Each row is a point on a tangle of strands that fork and nearly touch. The rows are in no order.
In the rows, zero is written as 128.
Two points are linked if the straight distance between their rows is under 101. Some points are linked to none.
<589>: [111 113 132 129 178 152 121 189 144 115  89 146 167 123  88  83 149 127
  90 149 138 143  75]
<561>: [167 144  98 156 117 141 120  86 118 109  85 105  88 130 120  93 187 109
 115  78  99  86 142]
<474>: [123  85 133 153 174 158 184 141 141  89  98 154 123 124 105 146 122 127
 103 162 105 110 138]
<1296>: [154 115 119 109 153 123  96 128 140 143 111 152 121 127 168  91 181 113
  70 173 157 196 134]
<1262>: [141 107 112 144 119 134 136  83 138 105 103 118  75 121 137 146 142  99
 150 104  98  77 184]
<194>: [ 92 116 146 137 152 133 114 142 141 157 149 140 175 123 105 160  95 147
 147 214 155 160 113]
<1297>: [105 119  81 167 130  97 177  89 115  94 126 154  97 126 171 161 130  98
 207 128 120  74 181]
<1179>: [118  88 156 164 139 170 165 137 139  92  96 130 105 123  98 157 107 137
 117 131  76  93 162]
<792>: [176 165 100  88  70  98 104 110  94 144 188 128 115 154 202 113 153 136
 166 104 128 148 122]
<286>: [126 112 108 166 140 141 191 124 127  87 100 140 113 132  71 129 118 108
 159 106 106  47 128]
<1069>: [ 90 141 183 113 118 136 141 184 131 118 111 142 132 137 104 111  93 146
 111  69  91  83  89]
<230>: [125 155 139  87 121 112 117 133 139 136 176 134 118 150 158  91 131 123
 146  80 121 114  94]
<107>: [150 137  80 158 155 107 152  89 125 103 141 147 100 151 158 134 155  99
 207 115 101  80 160]
<1091>: [ 78 120 168 148 139 125 143 162 112 137 121 162 135 121 169 174  68 155
 140 181 130 155 152]
<800>: [ 98 136 183 121 141 123 117 191 110 145 129 172 133 132 173 149  99 156
 100 156 115 166 137]
<243>: [204 137 140 108 113 130  63 131 138 181 158  87 189 112  97 152 141 178
  66 162 121 197 150]
<211>: [113 130 173 107 100 141 108 138 152 147 147  95 144 131  88 145  90 154
 123  80 107 113 114]
<281>: [ 63 149 153 117  76 109 106 138  94 133 101 132 108 122 141 145  81 138
 157  95 140  93 119]
<392>: [141  84 137 167 122 157 162 107 145  84  94 114  91 119  94 161 119 116
 145 110  68  68 201]
<291>: [124  89 110 151 136 155 158  80 159 113 123  97 119 121  39 116 117  90
 163 162 160 104 108]
<649>: [ 96 149 154 111  98 136  97 157  99 128  71 113 138 122  92 108 129 142
  88  91 130 110  95]
<252>: [148 152 173 110  91 128 113 154 103 143 163 139  96 147 192 161 107 151
 145 112  73 135 180]
<120>: [130  62 103 164 178 169 183 140 138  67  82 136 131 105  90 140 154 119
  71 185 127 145 164]
<204>: [166 165  96 112  83 123  89  70 127 173 138  61 109 120 119 107 152 115
 141  66 118 117 148]
<330>: [143 135 137  82  79 126  89 105 141 177 119  66 108 111 126  72 141 117
  62  61 171 166 112]
<834>: [205 171 122 103  90 116 104 140 102 175 192  88 163 137 146 158 129 185
 127 108 101 154 155]
<480>: [151 155 123 173 163 125 145 151 127 132 176 140 182 163  97 148 125 146
 198 149 109 123  97]
<1027>: [120 109 119 151 162 152 172 116 158 110 141 135 139 138  58 109 120 102
 161 149 128 101  96]
<819>: [ 92  95  94 145 177 149 208 138 136  91 102 136 153 122  52 102 109  87
 143 171 158 105  94]
<1088>: [137  96  90 147 193 142 146 119 152  96  86 149 134 124 118  79 186 100
  87 177 161 150 106]
<1022>: [149 138 119 141 115 101 104 114  93 141 145 150 111 138 207 179 118 142
 147 176 124 169 175]
<975>: [113 130 112 151  90 127  96  76 108 138  86  89 117 114 104 144 129 117
 152 118 145 107 142]
<585>: [112 149 129  94 164  98 117 181 137 137 160 169 163 148 153  72 142 130
 124 130 159 155  52]
<77>: [102 106 187  91 110 143 123 131 153 137 130 138  77 122 157 137  92 129
  97 111 104 139 147]
<596>: [169 181 124  60 107  84 111 159 132 154 210  96 185 144 138 147 104 174
 143 106 157 156  88]
<655>: [146 145 122 119 110 119  86 103  99 149 109 135  95 126 185 111 165 109
  78 149 157 179 155]
<734>: [ 74  92  93 170 159 141 229 135 108  75  88 151 151  86  86 149  95  90
 112 179 154 128 158]
<722>: [140 141 137  91  80 116  87 105 142 165 192 100 133 128 150 160 105 145
 164 110 122 147 132]
<1234>: [ 82  98 108 150 115 126 147  84 121 101  84 133  96 103 141 154 117 110
 124 151 168 109 155]
<809>: [148 161 155  80  98 115 107 149 137 157 201 105 152 143 140 141  97 161
 138  94 123 153 109]
<813>: [184 177 119  81  79 105 101 149  78 157 185 109 140 152 194 140 139 156
 149  85 114 147 145]
<945>: [143 151 129 139 184 128 143 186 118 113 129 182 150 167 137  89 164 148
 117 122  95 116  92]
<1144>: [110  95  85 152 115 130 166  69 139  89  89 108  87 111  77 102 140  69
 172 104 148  60 134]
<876>: [197 149 122  57 108 121 103 108 159 186 181  79 143 113 139  77 157 135
  66  88 170 177 113]
<365>: [105  55 108 152 152 149 187 133 117  51  49 125 114  75  89 127 155 119
  63 163 151 138 148]
<757>: [168 157 124 111  91 110  82 119  77 157 143 134 120 134 193 140 145 141
 111 150 128 175 163]
<461>: [140 123 177  94 111 142 111 136 140 140 163 127  87 137 160 151 110 137
 116  91  67 124 163]
<511>: [109 132 138 118  61 130  82  89 120 152 111  72 109 105 108 136 108 124
 155  82 133 104 129]
<35>: [152 116  76 174 125 132 142  71 112  86  72 111  90 124 104 114 186  97
 111 107 134  96 155]
<927>: [ 84  58  86 144 133 139 191  90 125  69  63 128 102  84  94 110 140  88
  89 155 190 128 139]
<1256>: [ 83  73 171  98 116 145 135 122 167 110 100 137  73 102 133 121 106 118
 102 125 132 128 128]
<910>: [161 156 122  91 153 100 118 164 129 143 197 159 160 162 162  93 148 152
 128 134 131 166  76]
<234>: [114 139  79 159 149 106 142  98 113 115 138 147 135 142 150 139 138 122
 197 163 156 113 115]
<240>: [138 157 118 118 136 100 105 113 120 135 142 136 112 142 151  85 158 116
 130 110 148 132  93]
<1043>: [152 153  83 175 185 107 144 136  93 103 118 170 150 148 156 130 176 132
 125 159 131 134 131]
<618>: [ 74  93 108 167 138 135 226 129 113  79 101 156 133  98 120 174  76  99
 138 160 127  99 175]
<981>: [183 105 102 153 136 172 110  64 160 119 118  83 116 120  65 118 166 118
 123 124 101 113 135]
<1118>: [149 132 157  78 123 140 112 125 174 138 161  97 121 125  90  84 133 131
  91  58 118 126  96]
<1198>: [102 126 168 135 141 144 144 152 159 144 166 124 171 141  65 145  81 141
 170 136 121 114  88]
<370>: [101 105 109 155 103 141 123  72 127 118  92  88 119 120  68 141 115 102
 164 156 168 107 141]
<1328>: [ 86 133 101 142 134 104 135 101 110 119 107 150 110 122 147 116 121 103
 149 147 170 106 120]
<1077>: [146 164 118  68 110  85  99 131 156 162 202 103 173 136 143 106 118 145
 154 101 185 162  63]
<428>: [111 142 185 139 111 142 123 164 145 154 169 100 179 141  82 173  73 172
 164 102 108 116 111]
<1003>: [ 88 113 126 131 186 129 160 163 135 121 107 178 138 117 146 126 108 124
 118 181 146 148 105]
<1216>: [178 173 127 133  91 113  95 129 107 155 178  86 155 135 135 176 125 161
 179  91  79 118 152]
<837>: [ 84 140 158  76 121 102 118 145 147 143 169 142 130 131 150 104 100 128
 144 107 154 136  76]
<1145>: [127  93  87 158 115 130 168  65 138  76  73 122  82 104 125 129 155  85
 141 104 140  75 183]
<979>: [166 167 124 144 112 129 107 127 121 142 144  91 138 143 103 139 140 144
 163  66  67  83 138]
<855>: [136 106 137 104 137 115 125  96 168 140 168 155  81 132 180 130 120 104
 161 125 102 124 153]
<417>: [147 136 131 121 177 134 141 155 149 106 124 157 121 152 120  71 168 126
 102  97 100 102  84]
<1065>: [ 81 120 169 127 118 138 137 194 111 105  64 132 131 126  91 118  99 147
  88 102 119  98  85]
<683>: [113  89 147 120 133 150 152  97 169 122 124 124  87 120 112 113 117 103
 135 122 130 108 121]
<778>: [148 146 145 192 170 138 171 168 115 109 127 158 147 157 118 151 117 155
 148 127  78 103 144]
<1228>: [ 82  83 102 155 189 159 208 161 136  95  95 141 166 109  58 142  92 102
 122 205 156 142 124]
<772>: [ 86 106 108 189 118 134 184 112 109 100  95 122 135 115  93 190  94 101
 177 148 134  89 190]
<97>: [195 157 100 100 127  95 113 125 108 140 201 150 137 162 193 102 166 142
 150 142 120 167 109]
<998>: [126 128 144 109 134 145 110 124 162 134 128 106 129 125  93  91 145 130
 105 106 136 130  81]
<935>: [ 87  98  81 162 138 112 163  73 115  85  69 133 107 103 134 125 147  81
 110 159 196 122 152]
<1035>: [141 162 130 176 124 111 110 151  96 143 151 111 195 150  88 160 117 167
 173 147 125 132 104]
<1081>: [158 149 132 145 135 130 104 133 126 145 162 129 142 152 128 144 146 147
 132 140  96 141 141]
<3>: [ 68 127 161 117 137 122 140 160 140 144 144 141 148 126 114 131  83 129
 155 132 142 122  74]
<710>: [ 90 158 130 109 150  96 133 173 101 121 131 174 130 146 175  88 128 125
 138 129 148 127  67]
<1291>: [134 127 128 119  95 146  91 131 130 126  84  72 141 112  76  85 159 137
  76  94 139 123  84]
<1320>: [139 111 173 106 118 134  93 131 150 164 172 140 129 117 156 170 105 156
 111 184 122 197 155]
<1125>: [181 117 158  80 116 142  72 157 133 177 137 122 155 116 130 131 143 155
  47 157 124 207 149]
<514>: [156 151 107 133 104 146 103  92 132 137 118  80 114 124  94 109 157 126
 140  68 102  90 127]
<496>: [129 151 122 171 200 132 179 181 115 106 134 187 163 163 130 122 138 140
 146 153  94 108 101]
<807>: [110 126 168 144 113 149 145 161 134 105 100 133 111 131  91 138  96 139
 148  69  74  65 124]
<871>: [115 126  95 185 142 120 180 115 113  99 129 145 133 139 122 177 104 116
 209 145 114  86 174]
<923>: [ 72 118 134 162 172 131 185 171 118 111  94 174 142 112 145 171  82 132
 125 187 137 138 142]
<261>: [ 92 137 149 128  95 116 139 143 115 117 105 134 108 128 141 132  98 118
 173  76 108  61 133]
<1159>: [204 174 102  74  95 127 103 103 117 187 177  84 133 123 152 103 160 140
  91  81 130 153 135]
<639>: [ 92 125 167 105  75 131  83 114 135 162 122  90 139 108 103 160  94 139
 124 115 148 130 124]
<350>: [ 85 142 144 131 101 122  94 155  89 138  76 132 128 124 147 141 111 139
  93 145 156 151 128]
<475>: [165 133 124 156 145 140 115 120 116 118 117 132 111 145 144 128 164 136
  99 127  84 117 159]
<147>: [152 164  95 171 141  96 121 121  90 116 129 161 123 147 184 152 158 136
 145 163 116 141 166]
<1197>: [151 140 161  93 122 129  97 145 137 152 163 130 149 139 137 123 128 156
  97 119 116 154 118]
<1154>: [120 127 161 140  98 129  87 121 120 171 149 115 133 119 145 185  85 157
 133 164 116 152 165]
<853>: [144 148 149 109  77 105  85 121 112 172 183 111 140 133 167 178  82 164
 168 150 126 172 158]
<799>: [156 126 115 135 122 138 106  70 161 157 165  92 140 129  99 143 132 127
 176 140 126 125 132]
<1093>: [111 114 125 130 117 130 128  86 152 124 150 114 112 127 114 131 113 115
 189 116 127  97 123]
<547>: [ 98  93  72 145 188 134 182 134 139  79  69 167 141 104 129  94 161  89
  78 178 175 150 126]
<498>: [ 67 115  95 144 161 129 145 154 121 107  58 160 157 100 124 104 142  93
  91 177 198 149  96]
<305>: [143 150 122 186 169 131 175 154 130 115 152 147 159 166  94 139 119 135
 200 117  81  78 123]
<761>: [ 85 125 110 145 141 111 130 141  96 118  87 170 129 111 192 152 122 122
  93 193 178 168 159]
<105>: [141 157  84 149 165 101 132 113 112 111 141 149 135 148 149 100 167 122
 156 133 137 118  94]
<52>: [140 120 132 100 172 144 115 181 155 126 116 153 139 138 119  55 171 121
  74 114 123 146  71]
<878>: [179 157 123  99  82 132  87 105 106 165 147  81 114 128 148 134 152 140
 115  77 100 125 160]
<255>: [157 105 118 161 142 162 130 108 136 104  97 113 121 132  81 123 154 133
  97 132 104 112 134]
<311>: [179 112 107 155 157 157 117  72 170 137 156 101 134 134  87 115 168 116
 149 151 131 128 118]
<882>: [ 97 125 139 120  97 113 124 113 130 130 130 133  83 129 177 154 100 114
 202 100 104  86 174]
<636>: [ 93 132 123 138 140 117 120 172  87 109  60 160 138 118 167 126 134 129
  64 167 157 161 134]
<605>: [112 145 139  72 118  91 104 130 139 158 160 117 148 130 140  78 126 121
 127  96 193 162  65]
<804>: [149 125 143  81  90 119  99  85 148 166 150  95  93 116 147  97 146 110
  96  92 145 153 124]
<1123>: [150 113 147  78 113 122 116  95 176 146 171 128  66 134 175  94 142 101
 130  83 116 140 132]
<134>: [191 119 159 100 145 124  85 149 140 168 170 152 148 128 166 143 135 153
  84 188 108 200 155]
<909>: [143  96 101 140 173 132 118  96 166 121 109 144 108 117 136 101 176 102
  84 192 169 183 133]
<921>: [138 154 160 111 119 129  96 183  95 147 138 153 133 139 166 127 129 154
  78 134 109 160 130]
<1321>: [ 56 135 153 138  80 125  97 139  82 128  63 124 119 110 135 160  80 128
 119 126 152 112 132]
<1208>: [118 138 173  78  74 139  90 167 101 142  86 101 113 119 123 104 126 139
  48  70 126 133 111]
<877>: [131 128 117 109 107  96 122 104 119 128 167 147  84 146 207 151 123 125
 196 123 100 132 168]
<1012>: [104  95 114 137 207 152 154 193 146 101  88 173 161 111 111 109 137 120
  89 177 138 154 102]
<108>: [147 133 165  80  98 154 107 140 164 157 152  70 147 119  80 128 111 157
  72  63 118 128 107]

A fork is a point with three links, a tip a point with one. Leave the first point through the second and follow the links. Name the first fork or tip that comes.
<305>; <778> -> <1197>
<498>; <547> -> <105>
<1328>; <1234> -> <1145>
<1043>; <147> -> <498>
<211>; <639> -> <107>
<1197>; <1081> -> <252>

A fork is a point with three links. Follow the links from the first point to the second and name the forks in between, in order.
<108>; <474> -> <211> <837> <105>
<261>; <757> -> <649> <211> <837> <105>
<877>; <1125> -> <261> <649> <211> <837> <809>
<878>; <722> -> <514> <1145> <105> <837> <809>
<474>; <876> -> <1145> <514>
<1256>; <639> -> <1197> <809> <837> <211>
<498>; <853> -> <105> <837> <809>
<281>; <392> -> <261> <649> <211> <837> <105>
<792>; <1144> -> <514> <1145>

Follow the links from the first point to the second, and from the first to the third. Name the last point that the two ways share.
<514>; <311>; <1022> -> <105>
<211>; <834>; <655> -> <105>
<1065>; <1081>; <1145> -> <837>
<417>; <819>; <498> -> <837>
<3>; <923>; <683> -> <1197>
